A landscape with many valleys, sampled at points; each row gives a point and its height.
A ball rolls from a point to whichever of its 2 nearest points has the largest drop for the distance, and stops where none of them is lower. Distance is the straight distance between rows; heights are no part of it.
deref h=43.3: [-13, -8, 4, 1, -13, 5, -12, 30, 10, 39, 47, -14, -4, -10, 18, 0, 9, -14, 25, -36, -20]
vul h=34.9: [-2, 8, 10, 20, 24, -25, 15, 14, 5, 15, -16, -10, 10, -4, -24, -25, -9, 10, -2, -1, -1]
sesa h=16.4: [-14, -23, -11, -18, -48, -30, 0, -9, -18, -12, -39, -7, 30, -7, 4, 6, 0, -5, 0, 20, 13]
zupu h=34.0: [-12, 4, -22, -34, -42, -9, 26, -5, 0, -5, -10, -17, 27, 11, 6, -22, 1, -22, 56, -41, 42]
Dib h=25.4: [11, 6, 23, -7, -1, 4, -21, 2, 5, -4, -8, 8, -19, 21, 6, 8, 3, -8, -35, 20, 10]
kimin h=53.5: [-7, -14, -27, -14, -56, 22, -29, -8, 3, -15, 12, -9, 24, -16, 24, 31, -6, 7, 1, -15, -32]
Fimav h=64.3: [15, -27, -8, 47, 13, 13, -5, 13, 46, -3, 62, 45, -6, 1, 20, -13, 25, 36, -6, 16, -43]
zer h=11.4: [-15, 6, 14, -14, 0, -16, 20, 2, -46, -20, -64, 15, -1, 3, -43, -14, -8, -45, 21, 35, 24]
zimo h=43.9: [7, 24, 22, 11, 52, -7, 1, 16, 13, 4, -14, 11, -30, 11, -32, -22, -24, -5, -17, 24, -15]
gafab h=18.9: [-1, 14, 28, 1, 8, -29, 29, 20, -14, 21, -13, -9, -16, 4, -20, -20, -2, -28, 3, 28, 38]
saso h=13.4: [3, 3, -16, -48, 6, -2, 0, -31, 1, -13, -37, -9, -10, 31, 2, 14, -8, -6, -2, -15, 22]
sorap h=52.5: [2, -5, 16, -6, -12, -20, 22, 17, -1, 29, 18, -22, -9, -11, 5, -1, 14, -21, 22, -10, 40]
lave h=58.8: [21, -13, 13, 54, 7, -14, 13, 4, 13, 13, 5, 5, -27, -17, 1, 3, 11, 9, -28, 36, -9]
dumik h=60.4: [22, -10, 16, 42, 29, -15, 10, 7, 31, 19, 29, 12, -33, -7, -2, -6, 5, 15, -22, 34, -14]
rur h=70.8: [2, -5, -14, -14, -6, 28, -29, -22, -1, -29, 5, 8, 11, -3, 21, 29, 2, 24, -29, 2, -15]
bir h=57.5: [10, -15, -8, 39, -21, 4, -1, -2, 4, -7, -1, -3, 12, -25, 7, 15, 7, 22, -30, 17, -22]
Rof h=61.3: [16, 11, 18, 49, 12, 17, -6, 15, -2, -24, -26, 19, -33, -10, -32, 1, -15, -16, -33, 60, -18]
neb h=48.6: [-14, -17, -12, -31, -26, 27, -16, -15, -2, 13, 17, -14, 2, -1, 11, 9, -1, -15, 34, -53, -13]
guzur h=18.7: [5, 8, 31, -3, -1, -5, -10, 13, -10, -7, -31, 1, -24, 14, -11, -3, -8, -22, -25, 31, 13]
nal h=28.0: [-18, 2, -20, -31, -44, -23, 16, -5, -12, 3, -24, -13, 37, 7, -5, -15, 2, -14, 29, -20, 29]
poka h=62.2: [11, 10, 11, 28, 20, 26, -14, 2, 7, -31, -23, 21, -16, -3, -21, 8, -15, 5, -45, 42, -19]
ref h=6.3: [-6, -3, 14, 3, -4, -21, 12, -1, -45, -14, -56, 8, 3, -13, -32, -4, -5, -26, -3, 41, 15]
Pagar h=69.7: [12, 5, -4, -1, 16, 31, -27, -20, 0, -33, 25, 37, 6, 10, 15, 20, 13, 33, -36, 11, -13]
forof h=49.3: [3, 3, 4, -26, 20, 11, -3, -15, 3, 15, 23, -5, -7, 13, 12, 10, 7, -2, 16, -44, 8]
kurel h=52.0: [4, 16, 0, -22, 25, 2, 4, -30, -20, -20, -48, -10, -8, -1, -21, 8, -21, -4, -17, 18, 5]
Tafe h=27.9: [2, 36, -2, 4, 23, -9, 44, 1, -8, 4, -1, -21, 12, -1, -21, -31, -5, 2, 27, -25, 39]
nanin h=58.6: [1, -5, -10, 13, -18, 8, -8, -7, -6, -26, -25, -8, 20, -26, 11, 25, -8, 20, -38, 29, -8]
begu h=59.6: [3, -2, 0, 30, 4, -4, 4, 2, -11, -23, -42, 0, 14, -26, -17, 9, -14, 14, -30, 39, -17]
tena h=56.3: [-7, -17, -16, 22, -20, 44, -37, 5, 0, 0, 56, 21, 11, -9, 18, 8, 12, 17, 5, -22, -56]
nenu h=24.5: [-21, -26, 12, 15, 17, 29, -18, 24, 4, 27, 70, 18, -19, -11, 26, 3, 16, -5, 32, -19, -39]
tutuk h=71.6: [0, -1, -18, -35, -15, 17, -27, -22, 4, -38, -24, 1, 9, 8, 29, 33, -9, 15, -28, 10, -4]
Liles h=52.2: [9, -8, 12, -24, 24, 13, -19, -23, -4, 1, 29, 11, -16, 15, 12, 20, 16, 1, 0, -23, -2]
Loso h=20.9: [-3, -24, 8, 18, 27, 19, -14, 4, 13, 19, 66, 25, -13, -13, 15, 4, 17, 16, 22, -16, -34]
Naf h=60.3: [15, 1, 17, 54, 8, -7, 10, 6, -3, -2, -22, 10, -31, -16, -23, -6, -4, -4, -34, 55, -9]
rume h=48.9: [-1, 14, 9, -22, -1, -8, 22, 12, 5, 21, 20, -25, -2, 1, 7, -9, 6, -20, 33, -28, 47]
guzo h=11.5: [-10, -11, 1, -6, -24, -19, -1, -3, -26, -20, -55, -2, 16, -8, -11, 8, -7, -13, -12, 32, 11]
Sop h=12.1: [-14, -12, -34, -50, -30, -20, 9, -30, 7, -24, -49, -13, 16, 15, 12, 10, -16, -6, 25, -2, 29]
Lef h=25.2: [1, 12, -8, -15, 34, 3, -10, -19, 4, -9, -13, 2, 4, 16, -1, 5, -11, 19, -19, -15, -14]
Zatan h=63.3: [23, -17, -4, 50, 23, 13, 6, 15, 47, -6, 60, 55, -21, 6, 17, -12, 33, 35, -21, 47, -25]
Lipi h=31.6: [2, -13, 10, -13, -31, -2, -22, 3, 9, -5, -10, -5, 1, 10, 15, 12, 5, -6, -23, -1, 9]
vur h=62.6: [13, 0, 23, 19, 29, -16, 8, 15, 18, 30, 43, 2, -27, -6, 8, 4, 7, 5, -11, 20, 2]
Milu h=25.7: [-2, 26, 23, 6, 19, -25, 45, 14, -32, 7, -18, 0, -4, -5, -36, -35, -5, -25, 17, 28, 45]
Nupu h=43.8: [-9, 3, -21, -1, -21, -4, -3, 2, -3, 16, 7, -23, 32, -11, -5, -4, -8, 10, 12, -38, -19]
Finu h=50.1: [1, 25, 8, -16, 26, -4, 10, -11, -22, -9, -52, -9, -18, 11, -35, -9, -17, -24, -5, 15, 17]
zito h=20.6: [1, 0, -19, -6, 26, 10, -18, -22, 9, -4, 17, 10, 13, 3, 7, 5, -6, 34, -8, -28, -37]
nimo h=39.9: [0, 17, 22, 18, 33, -20, 6, 26, 15, 16, -6, 0, -16, 3, -20, -20, -14, 0, -14, 19, -2]
Sefa h=52.1: [-10, -23, -22, -32, -49, 7, -22, -20, 0, -11, -7, -17, 21, -10, 20, 24, -8, 1, 12, -23, -10]
dufe h=55.6: [8, -19, 14, 19, -18, -16, 9, 13, -3, 26, 11, -15, -8, -12, 12, 11, 17, -6, -3, 1, 13]
vupe h=47.7: [5, 32, 9, -1, 47, -4, 15, 2, -11, -2, -35, -2, -24, 12, -40, -21, -24, -17, -4, 13, 6]
takog h=66.7: [19, -4, 19, 15, 45, 0, -18, 6, 16, 5, 69, 42, -21, 11, 16, 1, 23, 22, 0, 19, -18]
tazep h=55.0: [-2, -9, -23, 13, -34, 32, -31, -2, 5, -7, 32, 4, 22, -17, 18, 19, 2, 25, -14, -14, -47]
vovi h=38.8: [-12, 0, -19, -32, -35, 10, 12, -2, 5, 10, 8, -24, 12, 7, 7, -14, 3, -26, 59, -55, 29]
Vosu h=57.4: [14, -11, 10, 47, -17, -19, 9, 16, 2, 22, 3, -8, -18, -15, 14, 9, 18, -3, -19, 25, 3]
mumo h=46.3: [-17, -10, -1, -11, -20, 19, -9, 12, -2, 27, 32, -16, 1, -11, 9, 1, 1, -20, 39, -53, -11]
zir h=10.0: [5, 7, 30, 14, 6, -24, 10, 23, -19, 12, -26, -1, -28, 2, -25, -13, -7, -35, -6, 44, 19]
Levu h=21.8: [-23, -14, -12, -33, -36, -35, 16, -6, -23, -15, -50, 6, 33, 6, -7, -14, 0, -17, 21, 9, 32]
gar h=30.0: [0, 8, 1, 3, 23, -11, -1, -4, 4, 0, -20, -9, 14, 0, -11, -8, -13, 19, -15, -6, -8]
geri h=34.8: [-4, 34, -20, -3, -3, -6, 38, -4, -13, -3, -8, -22, 35, 3, -13, -24, -1, 5, 38, -36, 34]
kudo h=62.0: [22, -10, 9, 44, 28, -5, 3, 15, 41, 11, 50, 34, -38, 0, 12, -6, 14, 23, -26, 46, -22]
kirug h=39.3: [1, 20, -11, -34, -7, -9, 34, -10, 2, -8, -33, -14, 4, 33, -5, -20, 0, -21, 33, -23, 59]
nebo h=57.3: [-19, -20, -11, 6, -31, 48, -32, 7, -6, 15, 46, 7, 1, -9, 14, 6, 1, -3, 21, -29, -58]
Vak h=40.3: [-11, 13, -23, 3, -15, -11, 22, -1, -12, 17, 4, -28, 40, -16, -13, -20, -6, 5, 33, -40, 1]
ruvi h=27.8: [-4, 8, 17, -12, -3, -25, 17, 13, -10, 11, -24, -13, 7, 13, -11, -17, 0, -15, 3, 1, 35]
risi h=19.8: [-5, 12, -25, -35, 25, 6, -3, -23, -3, -6, -25, -11, 0, 31, 4, 12, -5, 9, -8, -25, 0]
lar h=46.1: [-8, 3, -32, 2, -15, -6, -6, -9, -6, 2, -8, -24, 40, -18, -2, 4, -18, 30, 1, -21, -34]
depo h=39.7: [-3, -16, 12, 13, -18, 5, -23, 29, 12, 27, 42, 0, -6, -1, 30, 11, 17, -6, -1, -19, -17]
Sude h=17.2: [-1, 42, 13, 10, 23, -21, 54, 12, -19, -3, -12, -8, 13, -2, -29, -41, -2, -11, 28, 7, 49]
noto h=34.4: [-14, 21, -3, -30, -3, -14, 23, 2, -16, -10, -54, -8, 8, 27, -14, -17, -6, -23, 15, -5, 41]
luse h=5.6: [-6, -6, -19, -48, -10, -13, 6, -28, 0, -27, -64, -10, -1, 22, -1, 9, -17, -15, 6, 6, 30]
Pumu h=14.6: [2, -16, -1, 11, 19, 7, -11, -7, 14, 12, 33, 3, 2, -11, 3, -1, 4, 22, 6, -31, -31]
gobo h=56.4: [5, -19, -13, 38, -14, 18, -13, -1, 16, -2, 27, 6, 11, -21, 17, 15, 11, 30, -23, -1, -33]
lalut h=64.7: [10, -6, 24, 7, 35, -7, -8, 13, 13, 26, 65, 16, -35, -3, 19, 15, 18, 6, 1, 13, -5]
ruza h=68.4: [15, 0, 8, 14, 25, 16, -27, -5, 11, -11, 47, 42, -2, 10, 13, 7, 18, 33, -19, 5, -20]
sim h=63.1: [4, 18, 0, 4, 13, 36, -22, -8, 1, -43, -23, 17, -4, 0, -3, 14, -15, 12, -45, 36, -14]
tovi h=44.2: [-6, 13, -6, -31, 2, 10, 12, 3, 6, 15, 23, -20, 0, 11, 13, -7, 3, -13, 42, -54, 32]
sol h=50.6: [-13, -15, -29, -38, -30, 10, -3, -29, -3, 0, -7, -23, 14, -6, 11, 19, -6, -7, 30, -43, -5]
Vop h=35.8: [1, -14, 6, -11, -27, 12, -28, 7, 9, 3, 21, -2, 2, 7, 25, 13, 11, 0, -8, -22, -8]

For each start below, name the point where the ball stops.
nimo | luse
Nupu | Sude
begu | tazep
kudo | ref
takog | ref
neb | zir
sorap | ref
Liles | zir
kirug | zir
poka | ref
